Each row is a point on a tangle of strands that fork and nearly touch. The rows are in no order.
In the rows, zero is written as 128.
Two points are linked if the straight distance between their rows is under 105. Some points are linked to none.
K266: [ 71 107 152 105 124 139 136 151 122 153 107  73 105 147  95 163 112 138
 113  72  86]
K785: [141 110 166 113 132 125  89 112 128 143 112 112 140 125 103 130 123 206
  46 136 130]
K425: [144 133  83 124 149 107 172 140 158  99 181 179 118 119 131  86 113  80
 190 143  96]
K910: [159 151 175  95 112 171 118 123 146 155 106 112 143 107  73 104 111 136
 119 119 155]
K380: [115 116  98 136 106 107 109 145  94 123 119 176 117 123 186 132 139  79
 113 167 126]
K62: [ 67 142 104 152 114 166 111 151 130 148 141 183 125 108 139 133 152  94
 161 156 141]
K843: [123 142  85 122  69 116 122 116 114 151 122 140 148  95  97  66 100 118
 103 136 145]
K324: [149 145  76  90 189 200 110 107 163 139 110 183 131 133 163 153 116 110
 173 154 141]
K419: [147 178 104  93 131 134 113 154 133 128 109 148 135  93 104 130 169  89
 147 105 176]
K467: [109 152 151 140 131 113 147  99  78 174 106 111 141 139 136 139 112 170
 180  54  93]
K957: [160 103  83 124 118 109 124  97 132 137  69 127 145 125 157 118 172 137
 111 113 170]
K246: [141  99  91 125  96 138 116 116 194 148  66 132 146 101 130 134 177 125
 100  91 170]
K546: [132 114 186  97 121 152 122 111 145 148 106 142 102 153 126 120 121  85
 174 102 150]
K143: [124 125 165 127 119 131 146  71 139 203 105  84 119 123 127 135 123 167
 110  94 142]
K456: [127 142 148 154 124  99 117 110 103 139 145  89 125  94 101 112 103 131
  91 111 151]
K305: [ 91 102  75 129  85 121 113 171 175 157  75 135 164  88 141 141 177 119
 106 101 164]
K811: [131 185 147 110 120 153 116 131 135 124 108 104 152 150  73 110 169 145
 130 101 105]
K790: [205 151 118  94 159  73 101 130 138  79 172 142 144 143  71  86 110 129
 167 183 105]
K612: [142 162 146  66 183 148 104 152 156 109 116 142 122 163 147 159 144 130
 143 136 104]
K147: [128 142  79 134  99 140 122 147  74 131 104 163 132 139 168 135 135 139
 122 148 131]
K468: [124 144 151 104 109 133 149  70  66 173  96  81 108 141  66 122  65 152
 107 185 147]
K93: [136 176 182 113 154 162 169 140 106 140 104  96 102 102 173 161 108 148
 111 118 153]
K351: [138 152 133 122 200 119 126 122 206 109 126 143 111  88  92 125 142  92
 167 147 143]
K570: [132 141 148 119 153 148 116 133 209 124 158 124 156 118  96  96 133 105
 138  88 121]
K786: [ 93 106 115 135 156 124 153 131  77 179 115  88 113 100 111 210 121 217
 126  92 122]
K365: [109 121 146 165 161 135 107 166 119 112 139 140 149 101 118 146 133 163
 125 126 137]
K995: [148 119 159 143 152 134  83 117 103 118 111 159 104 180 108 185 199 111
 182 133 159]
K693: [106 184 175 158 123  76 137  85  77 192 140  74 128 137  99 127 131 160
 105 129 128]
K586: [151  96  87 129 153 140 142 109 148  81 133 133 155 119 107  75  67 146
 137 124 104]
K951: [108  80  93 178 151 117 102 125 171 110 133 165 147 111 162 143 173  93
 116 150 153]
K190: [120 139 186 111  95 108 158 143 159 154 176 132  90 111 177  92 104  95
 104 147 121]
K139: [151 171 133 101 206  94 161 146 164 102 140 116 115  87  76 104 118  85
 193 137 127]
K366: [ 98  82 136 119  83 147 135  96 132 170  92 135 112 137  80 112 108 124
 139 124 108]
K833: [107 104 112 145 140 138 171 148  87 131 132  70 117 130 142 197 136 225
 128  53 108]
K124: [116 129 146 114 122 106 156 159 209 129 159 154  90  94 162  96 136  74
 120 156 118]
K762: [123 121  66 174 109 185 153 119 138  93 100 134 137 109 160 122 143  99
 114 162 163]
K462: [156 114  89  89 181 113 119 141 183  79 189 156 108 124 116 123 124  76
 125 191 117]
K447: [186 133 176 106 108 108 110 101 181 142 120 136 122 147 126  88 131 132
 125 151 147]
K12: [117 131 180  97 138 116 112 148 122 145 111  63 118 146  75 165 120 163
  93 105  78]
K646: [115 121 135 129 111 148 150 158  98 149 142  80 136 136 188 187 160 195
 141  46 107]
K862: [ 93 118 109 168  80 116 100 171 117 120 139 139 157 106 108 120 149 105
  96 114 145]
K681: [110 135 148 132 144  61 110  78  72 170 127  56 102 120  78 157 120 123
  48 150 175]
K705: [196 151 162  94 224  96 144 155 156 102 145 120 128  92 144 110  48 137
 152 174 139]
K223: [ 79 183 157 130 147  73 103 100  78 218 166  78 110 115  82 149 107 148
  98 156 134]
K220: [110 101 135 115  64 158 134 177 109 166 123  98 138 146 168 191 166 191
 111  88 112]
K112: [167 143 107 145 149  57 173 100  89 127 147 157  85  92 111  91  84 105
 183 189 136]
K638: [156  86 149 128 152 102  82 123 142 107 111 105 144 152  60 140 141 166
 119  93  99]
K397: [103  95 175 157  69 159 151 108 148 125 140  79 133 177 136 117 141 117
 130  80 103]
K731: [160 158  88 138  92 118 139 123  84 142 143 152 155 109 125  67  60 132
 105 135 121]
K385: [148 142 168 150 137 145 109 119 120  91 136 126 119 181 103 142 185  95
 172 123 149]
K341: [ 90  64 130 144 108 148 138 142 120 144 110 121 111 126 113 189 155 180
 103 114 154]
K219: [164 160 191  87 145 118 136 117 140 170 119 108 135 105 108 106  98 169
 107 135 145]
K567: [133 129 116  89  60  50  93 130 122 172 147 161 113 116 133  89  98 128
  75 173  98]
K371: [134 133 136  97 138 100 115 123  70 159 108 129 125 163 144 143  83 147
 163  79  76]
K347: [111  88  87 137  86 163 166 129 137 111  80 113 153 119 168 109 115 156
  81 133 120]
K530: [158  86 127 102 160 124  79 127 133 109 109 154 133 173  68 122 123 148
 145 111  78]
K278: [103 129 166 137 123  99 152 146 131 110 169  93 129 116 149 100  76 114
 105  93  85]
K204: [107 189 127 136  96 127 146 179 105 146 177 158 136  81 185 104 110 106
 117 144 127]
K768: [120  81 168  89 156 165 115 105 183 149 118 174 108 143 110 121  97 140
 155 150 121]
K260: [ 82  88 114 136 100 159 167 122 123  86  97  90 110 172 170 141 118  99
 152 137  93]
K316: [101 123  83 154 183 147 153 100 204  95 142 145 118 118 129 125 147  66
 183 167 106]
K239: [115 138  98 160  74 134 143 153 107 130 198 220 136 123 123  76 109  95
 152 184 134]
K819: [135 188 140 118 140 164 128 125  85 126 101 131 132 139  51 129 153 165
 143 145 106]
K999: [141  93 123 108 134 148 107 129 116  83 127 141 132 189 127 141 128 136
 125 118  98]
K25: [120 105  79 120 102 175 125 145  78 142  88 168 137 149 145 179 164 175
 144 121 137]
K283: [188 148 115  91 150 111  78 125 126 122 187 198 147 163 121 105 103 116
 198 150 101]
K474: [146 125  76 136 149 184 143 104 189  86 110 152 123 121 130 114 157 104
 111 191 159]
K486: [100 136 147  69  97 163 124 166 112 146 106 160  89 128 104 129 104 106
 107 167 126]
K528: [ 79  95 117 139 101 170 163 103 166 113 110 103 140 187 193 139 163 112
 153 123  86]
K434: [ 97 132 155 156 139  94 168  85 136 151 116  92  97  85 103 115 107 126
  85 182 133]
K645: [ 82  66  77 174  85 128 130 141 132 136  98 132 173 110 186 132 137 133
 146 111 155]
K136: [113 134 146 150  95 155 107 137 101 109 155 163 139 174 163 124 165 134
 130 158  98]
K206: [105  52  89 154 109 132 116 131 134 112 145 159 138 125 114 106  93 111
 139 132 129]
K848: [131 134  59 121 143 138 124 135 171 116  73 136 131 133 136 139 186  81
 180 101 128]
K429: [ 79 149 111 132 113  76 109 168  89 176 124  97 132  89 113 164 167 151
  73 117 136]
K469: [147 141  83  57 156 139 116 140 176 102 153 189 123 119 122 128 129  63
 153 157 117]
K113: [197 162 161 119 134  69 107 108 122  92 154 113 131 164  72  79 136 126
 133 175 111]
K445: [114  69  71 146 109 134 119 109 109 122  79 127 144 140 110 139 114 172
 116 102 128]
K428: [127 146 108 135 150  96 114 124 153 155 109 133 163 107 174  95 151 150
 135  96 105]
K211: [138 138 132 130 148 133 111 146  96  82 109 122 149 172 106 146 137 180
 121 133  87]
K192: [ 83 108 122 156 100 172 160 144 153 136 119  94 179  93 114 142 158 185
 102 107 131]
K393: [120 157 174 136  74 138 143 119  64 166 161  44 110 155 132 169 137 168
  74  86 154]
K213: [160 112  86 114 208 166 103 133 160 103 122 130 140 139 131 183 169 139
 174  87 160]
K436: [143 165 114 134 181 163 116 115 129 148 152 170 144 133 187 143 127 105
 204 100 146]
K631: [114 179  93 148 116 173 156 120  83 125  89 144 127 135  97 143 157 164
 166 128 130]
K689: [122 106  95 123  67 141 183 114 138 134  84  72 153 117 152 121 110 139
  79  76 129]
K495: [128 130 128 125  61 191 112 133 163 141 156 155 167 152 160  99 138  92
 171 112 127]
K993: [ 88  84 163 177  68 141 137 139 113  93 160  90 130 155 132 124 114  97
 114 106 120]
K608: [122 131 116 127 117 126 128 121 110 108  74  88 108 118  39 139 177 146
  75 169 128]
K812: [107 167 202 158 126  99 135  86 112 144 130  64 121 144  90 118 153 136
 126 103  89]
K682: [171 131 125 130  98  96 115 101 104 108 137 137 135 159  66  64  99 137
 130 173  92]
K553: [119 100  94 169 157 166 151  88 201  91 127 130 135 125 142 108 157 111
 148 160 123]
K526: [132  77 106 150 114 122  88 126 146 136  99 155 121 131 184 172 178 108
 118 146 188]
K621: [128 150 144 121  66  52 100 119 124 184 144 108 112 127 136  93 150 110
  66 151 115]
K127: [133 112 158 106  68 114  89 119 128 149 141 150 139 164 124  90 110 125
 127 108 102]
K679: [150 140 125 116 181 167 118 130 161  65 121 105 132 137  60 142 151 109
 137 153 136]
K912: [131 120 127 121  73 188 118 144 149 148 113 130 170 154 156 136 155 108
 140  59 144]
K350: [141 118  99 148 137 107 111 113 156 105  94 116 138 126 111 140 166  79
 156  87 138]
K442: [118 119 126 148 141 201 129 160 157  76 166 118 159 160 186 173 170 167
 109 125 107]
K919: [149 176 143 122 173 101 148 122  75 146 104 129 100  99 147 140 126 122
 150 142 157]
K907: [169 102 152  64 161 142 117 130 156 135 135 180  91 142 128 105  63 116
 172 169 125]
K471: [150 112 125 110 113 177  91 134 167 136 108 150 103 145 183 165 177 103
 103 138 187]
K900: [127  76 142 182 172 108 101  99 129 138 139 183 110 107 104 131 104 136
 155 133 153]
K991: [117 123 132 149 128 130 128 164  84 155 125 112 131 111 179 177 121 154
 102  92 158]
K598: [ 66  76 113 163  73 129 130 152 106 134 118  95 139 136 112 168 182 158
 111 107 124]
K433: [143  89 156 139 116 149 137 113 172  96 114  89 124 110 144 153 146 138
  72  97 181]
K724: [195 170  86  75 139 114 124 128 157 105 201 183 150 153 158  83 127  86
 175 145  97]
K943: [153 166 169 114 176 180 148 153 103 108 133 139 117 135 190 159 118 151
 140 130 160]
K312: [ 71 116 151 105 131 125 142 136 109 208 100 118  99 105 159 156  92 134
 120  96 122]
K984: [ 70 143 123 143  62  89 156 102  87 160 134  89 107 145 108  97 118  86
 126 127  84]
K987: [123 137 148 138 153 151 148 102 108 151  91  95 119 127  95 171 153 226
 109 137 135]
K212: [166 124 141 107 130 141 131 121 206 108 179 154 131 130  88  75 132  75
 170 123 133]
K878: [151 131  90 132 107 153  99 150 134  88 136 122 186 134 131 102 134 161
  95  80 119]
K814: [ 54 125 143 125 102 111 156 149 122 149 109  91 109 117 163 174 154 105
  89 122 120]
K51: [151 130 109  93 113 177 158 136 118 118  89 116 136 116 169 147 117 130
  98  91 184]
K301: [108 118 180 155 122 116 148 100 123 165 153 117 109 107  99 104  66 134
 150 108 102]
K906: [100 155 136 143  80  88 164  90  88 152 109  69 120 141 164 113 154 108
 111 136  92]
K559: [ 87  82  83 138  80 152 131 168 177 128 112 106 191  93 148 142 177 154
  97  92 146]
K628: [140 104 140 123 182 144  81 142 158 138 118 132 141 116 100 191 169 147
 154  72 165]
K624: [151 177 109 124 103 172 144 117  89 112  74 132 128 125 111 133 170 138
 133 153 177]
K311: [147 119 136 155 201 118 109 130 140 121 148 161 143  89 102 122 109 146
 155 124 150]
K231: [151 163 140 173 136  80 149 134 102  90 198 136 128 132 112  86 127  86
 160 143 107]
K534: [151 126 140  98 135 154 123 115 190 142 114 141 152 100  83  73 105 126
 143  87 153]
K565: [ 86 111 106 121 133 135 180 166 132 116 110  82 116  93 162 120  80 114
  85 114 105]
K824: [124 151 109 106 139  82  95 120 118 149  88  95 108 100  51 144 147 144
  53 173 120]
K769: [145 114  81 136 120 115 123  97  75 152  75 110 136 122  78 130 117 186
 122 115 128]
K197: [187 153 169  77 169 130 131 157 146 106 161 122  97  92 115 122  87  82
 143 180 177]
K134: [131 140 134 119  65 173  90 144 160 123 169 179 145 147  96  83 150  88
 139 133 143]
K851: [177 118 161 118 164 122  87 131 133  80 152 115 162 142  73 115 112 158
 104 126 123]
K702: [137 173  73  71 168 151  90 139 152 138 125 201 134 130 145 134 143  88
 193 150 126]
K437: [139 123 130 124  67  76  86 130 118 123 157 166 131 159  78  73 127 113
 134 133  88]
K99: [109 117  67 147 119  74 133 151 151  90 160 162 132 123 109  90 130  76
 161 130  80]
K635: [138 131 105 133  86 157 116 122 213 122 178 178 144 128 106  78 159  56
 156 130 135]
K37: [153 117 168  73 133 109 119  98 155 164 103 101 130 104  77 110  92 185
  60 151 151]
K558: [122 148 172 117 155 135 107 167 106 114 135  96 135 147  93 156 148 203
  85 113  83]
K446: [119 173 135 131 111 177 149 163  84  99 128 109 137 165 157 139 137 131
 141 111  94]
K659: [ 99 105 120 148 208 173 128 125 159  93 152 151 130 124 172 169 116 111
 158 141 115]
K798: [207 108 124 127 155  93  93 116 151  66 162 158 120 158 139 114 118 106
 127 171 137]
K67: [142  84  94 144 136 166 156 104 165  81 168 158 145 154 129  80  79 109
 159 138  91]
K342: [153 140 104 109 163 142 114 132  82 105 114 169 107 138 154 158 119 140
 124 167 147]
K695: [162 118 141 146 140 135 120 120  75 130 129 108 136 132 150 171 140 180
 122  95 180]
K861: [117 111  58 118 102 154 153 159 172  75 182 153 143 151 153  96 116  66
 131 177 104]
K959: [113  89 107 159 123 196 114 178 106  85 178 130 140 163 162 203 148 164
 114 121 144]
K128: [164 132 157 147 162 103 119 119 127 125 154 113 158 136 147 115 132 134
 140  50 124]
K766: [147 116 160 124 104 102 118 125 135 162 136 105 145 123 162 110 102 138
 114  46 131]
K464: [ 89 141 129 105 107 197 118 156 127 151 107 171 118 119 137 136 133 106
 136 139 148]
K813: [150 161 128 121 167 174 123 123 152  64 137 131 119 154 108 152 186  76
 164 143 142]
K508: [157 122 141 110 182  79 170  87 122 132 104 105  93 106 130 106  63 149
 143 178 110]
K275: [142 159 135 117 151 193 136 162  87 109 140 120 145 152 179 169 149 153
 158  86 138]
K854: [111 153 165  87  99 154 118 125  85 161 108 126 101 143  81 127  75 143
 102 171 128]
K739: [152 191 122 112 137 142 127 138  97 140  91 118 136 108 102 164 170 123
 133 121 193]
K985: [167 117 195 105 133 132 114  95 128 141 105 118  98 166 119 129 131 128
 132 123 147]
K271: [ 84 137 131 170 118 135 177 140 141 120  98  89 112 121 176 168 183 138
 100 144 109]
K60: [ 91  68 117 126  40 125 131  91 122 175  81 118 128 132  91 107 117  98
 142  75 142]
K74: [165 150 126 101 125  88  89 126  79 150 116 161 134 160 139 106  98 113
 167  97 106]
K729: [182 131 138  97  88 114  83  97 109 138 108 150 143 184 139 110 137 136
 159  97 126]
K669: [104 128 185 148 132 112 134  85  96 189 131 140 121 137 128 115  99 143
 179  97 112]
K864: [130 100 107 120 111 133 143 133 164 145 125 178 119  79 136  99  86 136
  91 181 153]
K747: [137 110  76 142  67 110 108 134 111 112 124 131 149 108 118 102 125 105
 100 118 165]
K782: [132 145 141  52 131  66  92 136 107 176 100 119 118 108  94 131  80 136
  99 129 120]
K56: [175 104 148 108 141 127 125 111 132 139 136 176 124 108 115  94  59 134
 156 149 163]
K582: [128 116 127 141 121 162 127 148 165  91 133  99 182 134 139 123 145 140
 111  70  90]
K200: [ 83 126 121 132 159 144 164 173 131 120 189 177 115 109 156 107  57 115
 166 154  75]
K162: [169 151 104 129 168 151 136 133 143  56  98  99 144 114  70 130 152 166
 119 137 144]
K318: [138 100 136 150  87 163 121 114 122 162 107 108 147 137 126 149 179 152
 146  73 161]
K795: [111  99 146 126 116 170 126 102 123 146 110 131 125 154  82 122 109 110
 178  79 124]
K789: [112  59 140 189 143 124 134 102 151 120 149 173 109 111 128 106  98 118
 136 168 132]
K918: [104 100 124 129  68 176 121 195  97 115 146 130 140 147 166 191 148 168
  83 100 143]
K59: [168 110 147 125 166 118 111 130 103 136  91 129  99 136 153 203 160 176
 127 120 167]
K818: [128 103 118  90  92 149 168 121 131 149  91  74 121 111 136 139 113 112
 100  55 163]
K216: [116 123 106 126 179 153 141 144 122  96 189 177 122 159 164 121  57  91
 190 133  91]
K253: [102  96 135 127 160 140 132 131  98 170 117 150 118 102 143 169  92 157
 117  97 152]
K736: [ 98 102 147 191  69 116 113 148  78  97 167 129 133 118 124 114 113  85
  98 119 151]
K310: [134  98 125 157  94 103 127 117 126 167 126  73 163 104 155 137 121 145
 101  38 158]
K722: [115  83 147 170 101 120 142 131 161 133 126  58 133  93 144 160 161 132
  84  50 166]
K333: [ 72  88 116 173 126 116 167 123 123 148 111  65 125 124 180 158 126 199
  88  96  94]
K842: [ 81 127 115 140 155 110 140 131 171 119 131 138 114 110 156 136 159  91
 181 144  93]
K563: [105 148 141 104 151 114 163 148 123 119 150 159 112 126 120 104  84 130
 142 154  72]
K506: [136 156  81 121 105 138 161 157 136  80 193 166 132 158 175  96 131  84
 151 187  66]
K120: [103 128 109 114 132  55 102 148 124 146 106 142 105  82  97 133 132 130
  76 167 117]
K141: [108 147 169 162  74 130 139  99 172 165 140 113 149 125 134  78 152 129
 121 130 119]
K95: [138 175 139 120 122  92 118 129 109 132  97  74 146 125  51 125 155 153
 112  99 114]
K931: [117 181 119 107 163 157 121 120  90 165 116 191 131 141 152 137 128 137
 185 130 140]
K121: [171 122 136 106 207 128 102 119 211  80 165 139 127 127 125 135 141  94
 151 167 131]
K360: [ 90 123 114 144 144 159  81 128 154 123 156 174 141 150 149 159 180  79
 177 144 134]
K622: [118 178 120 127 166 136 146 117  97 162  95 163 104 110 108 122 123 120
 197 147 142]
K960: [168 108  83 149  81 130 118 101 102 149  76 115 153 138 124 144 181 164
 136  77 176]
K388: [115 129 117 122 192 137 130 131 126 104 122 150 126 140 170 134  95 114
 172 116  92]
K326: [114 124  92 141 112  87 105 157 132  94 162 129 152 145 128 102 146 103
 122 133  75]
K284: [155 110 140 187 137  88 117 117  93  86 164 142 120 136  96 112 104  86
 162 118 135]
K774: [ 90 147 152 152  83  65 125 116  99 188 148  74 113 129 162 133 155 104
  67 145 120]
K47: [ 93 113 129 140 135 101 119 127 126 152 134 168  85 101 188 141 129  82
 135 175 150]
K259: [103 186  89 131 122 130 151 172  68 109 156 151 140  85 157 112  85 114
 107 138 139]
K361: [183 132 149 110 196 104 120 156 173  97 168 144 126  98 126 116  74 116
 110 174 150]
K345: [119 149 135  92 163 129 159 151 100 118 107  86 110 113 180 149  79 139
  94 103 118]
K405: [132 139 182 102 127  85 134  98  80 157 134  51  98 147 106 171 101 148
  62 140 163]
K780: [127 200 119 126 140  75 137 100 116 137 114  33 136 118  46 113 135 144
  87 128 115]
K478: [134 164  62  97 121 164 112 125 158 116  98 146 159 127  94 116 177 108
 151 103 130]
K303: [147 135 155 115 122  72 108 107  95 130 108 103 116 159 128 125 108 150
 104 139  89]
K924: [139 157 101 146 122  43 153 143  89 112 158 166  98  95 130  98 116  89
 128 187 130]
K339: [120 148 155 134 164 110 132 138 202 113 157 137 102 115 173 124 159  60
 147 132 113]
K671: [ 98 114 167 154 116 144 143 110  87 154 121  98  97 138  86 168 146 177
 107 112 140]
K575: [129 131 106 152 130  68 110 164 101  70 146 110 114 126 106  99 135 112
  87 133  89]
K209: [168 180 153  76 157 110 134 123 180 135 153 163 118 117 126  91 126 121
 142 182 102]
K967: [ 85  78 112 168 123 184 155 153 162 114 108 127 141 111 114 168 171 177
  98 132 166]
K364: [107  96 172 112 115 167 111 127 178 146 124 167 115 127  99 116 110 145
  96 160 126]
K490: [150 105 126 137 169  75 131  97 115  99 120 142  93 126 137 117  88 126
 148 156 114]
K972: [129 106 128 177 128  96 126 122 130 108 140 128 128 133 135 120 143  78
 151 109 139]
K151: [104 138 113 134 161  93 177 104 101 148 102 123  89  86 105 105  77 149
 109 193 111]
K411: [137 146 187 163 108 110 138 133 147 120 163 119 118 108 181  98 145  93
  92 141 143]
K839: [151 147 123 135 145 134 122  90  88 161  88 104 145 125  68 126 131 232
 117 135 139]
K547: [147 137 154 102 175 110 184 119 108 127  80  91  78 114 160 139  60 148
 117 145 110]
K167: [ 92  99  95 160  93 163 177 126 171  85 164 147 144 136 161  82  94  97
 158 159  90]
K982: [141 132 201 129 193 150 132 135 114 119 143 143 115 114 159 152  88 137
 148 149 142]
K285: [142 160 132 133  90 146 138 123 138 137 186 178 157 155 166  79 124 100
 180 114 107]
K71: [159 135 135 136 139 123  73 115 109 142 112 177 121 158 154 171 183 125
 167 109 180]
K9: [131 167 116 114 133  60 102 161 103 108  95  72 104 103 111 143 163 102
  73 122 139]
K896: [129 146 137 131 147  54 139 157 113 110 175 137  94  86 111 106  88 116
  95 183 121]
K356: [ 89 104 140 145 148 140 157 163 144 100 146 126 125  97 156 126  80 109
 122 113 116]
K378: [ 91 103  94 133  96 121 183 111  86 107  80  67 119 154 146 139 120 132
 127  99  87]
K163: [113 106 101 121  50 140 153 108 140 165 100 110 159 100 108  80 101  89
 123  94 140]
K87: [132 104 149 112  95 161  94 129 148 138 116 140 143 144  89 128 142 169
  64 153 121]
K194: [180 135 121 114 138 139  97 149 155  78 152 136 163 117 119  97 103 129
  94  95 134]
K801: [124 113  70 144 161 130  89 113 163 103 141 179 141 142 136 149 160 104
 157 138 132]
K779: [160 159 104  71 140 137 143 135 148  94 209 172 133 163 179  86 105 101
 146 181  59]
K866: [ 99 125 163 189 168 125 120 150  87  90 154 125 131 127 115 174 127 175
  93 144 117]
K923: [ 92 111 102 148 100 157 107 168 124 112 126 127 165 148 119 183 197 130
 137  93 133]
K874: [161 137 133 130 142 136  81 127 128 170  96 157 138 107 115 167 193 161
 147  82 187]
K712: [103  87  61 165 105 143 153 134 140 110  97 127 165  93 185 121 147 124
  96 139 159]
K715: [105  90 155 168 127  66 136  84 141 172 116 108  85  95 150 118 104 114
  92 142 147]
K183: [189 143 116 101 148  96 151 116 104 148 141 180 103 121 113  93  78 110
 164 170 171]
K3: [201 133 119  90 170  88  71 155 142 113 167 189 140 135  65 104 104 106
 173 145 130]
K733: [103  69  78 163 102 131 142 108 125 140  98 157 141 139 140 118 116 128
 150 108 121]
K867: [103 129 178 128  59 119 148 102 117 129 142  78 106 178 109  93 124  91
 127 115  84]
K615: [156 163 101 111 198 105 146 131 140 110 170 164 130 107 103 100  99 109
 213 125 111]
K557: [143 130 157 149 158 144  99 113 119 152 152 156 149 143 167 133 132 119
 187  63 146]
K509: [135 141 154 118 152  96 146 129 134 146 113 142  82  93 164 135 136 102
 122 155 150]
K805: [ 80  93 129 123 104 118 148 121  84 124  89  79  93 168 104 167 121 145
 110 111  76]
K734: [106 139 156  89 116 117 130  80  87 169 115  39  94 157  86 147  61 147
  60 154 128]
K662: [105 122 125 159 131 195 150 151 148  78 162 110 181 154 192 128 142 131
 136 104  89]
K290: [106 112 152 134 125  95 165 111 163 141 157 106 113 126 119  85  83 109
 149 104  70]
K308: [166 160 184 115 205  89 120 140 123 109 134 112 112 129 155 130  87 153
 157 173 125]
K234: [116 166 162 172 129 115 159  95 143 134 137  86 127 119 159 105 162 118
 121 116 140]
K15: [151 127 180 144  87 121 119  96 168 178 145 170 126 137 142  69 153 127
 129 149 146]
K825: [110 102  81 140  70 177  94 159 102 136 122 170 160 175 159 176 205 152
 155 120 135]
K98: [ 79 173 150 141 133  97 127  79  51 191 144  73  90 128  69 172 120 133
  67 169 176]
K475: [139 153 136 129 127  75 116 147 121  72 143 127 108 109 123 117 140 120
  67 193 102]
K502: [122 121 107  95 113  70  87 147 114 146 110 182 119 122 121 114 110 132
 111 177 104]
K507: [144 143 105 119 143 156 130 136 125 104  70 118 131 100  57 156 150 159
  86 137 156]
K491: [126 152  70 138 108 127 156 163  91  93 167 154 158 117 154  69  94 116
 114 137 107]
K207: [ 55 119 158  97  94 141 159 158  99 199 108  87  97 125 163 189 131 141
  85 111 120]
K199: [154 159 122  76 154  88 141 123  96 137  60  27 117 120 104 159 139 179
 120 107 125]
K710: [154 142 108 141  85 192 123 124  98  96 132 136 163 155 127 106 134 117
 137 104 166]
K969: [157 117 135 136 132 175 118 138 164 100 112 110 117 137 146 170 180 121
 120 103 176]
K38: [130 114 120 117 204 184 120 117 172 125 126 171 114 118 181 177 114 145
 138 163 140]
K881: [178 133 141 115 188 114 111 106 104 119  81 129 105 153 149 163 136 160
 149 176 157]
K100: [131 150 138 172  88  93 152 131 117 129 205 146 152 135 158  68 130  87
 181 125 114]
K6: [ 87 112 113 165 105 144 148 123 175 100 116 108 142 139 189 124 172 130
 121 151  85]

A fork is a point with three links. Follow the links from the first point to the second and name the forks in between, in order.
K768 / K478: K495
K774 / K339: K843
K231 / K689: K495, K341, K733, K712
K689 / K867: K712, K843
K789 / K141: K733, K712
K881 / K624: K147, K341, K495
K839 / K56: K341, K495
K931 / K900: K147, K341, K733
K197 / K371: K943, K345

Follow the links from the first point to the second, and from the first to the third. Name the last point that the two ways share.
K957 / K350 / K99: K495
K848 / K509 / K907: K495
K671 / K969 / K207: K147
K204 / K385 / K15: K843
K682 / K361 / K446: K943
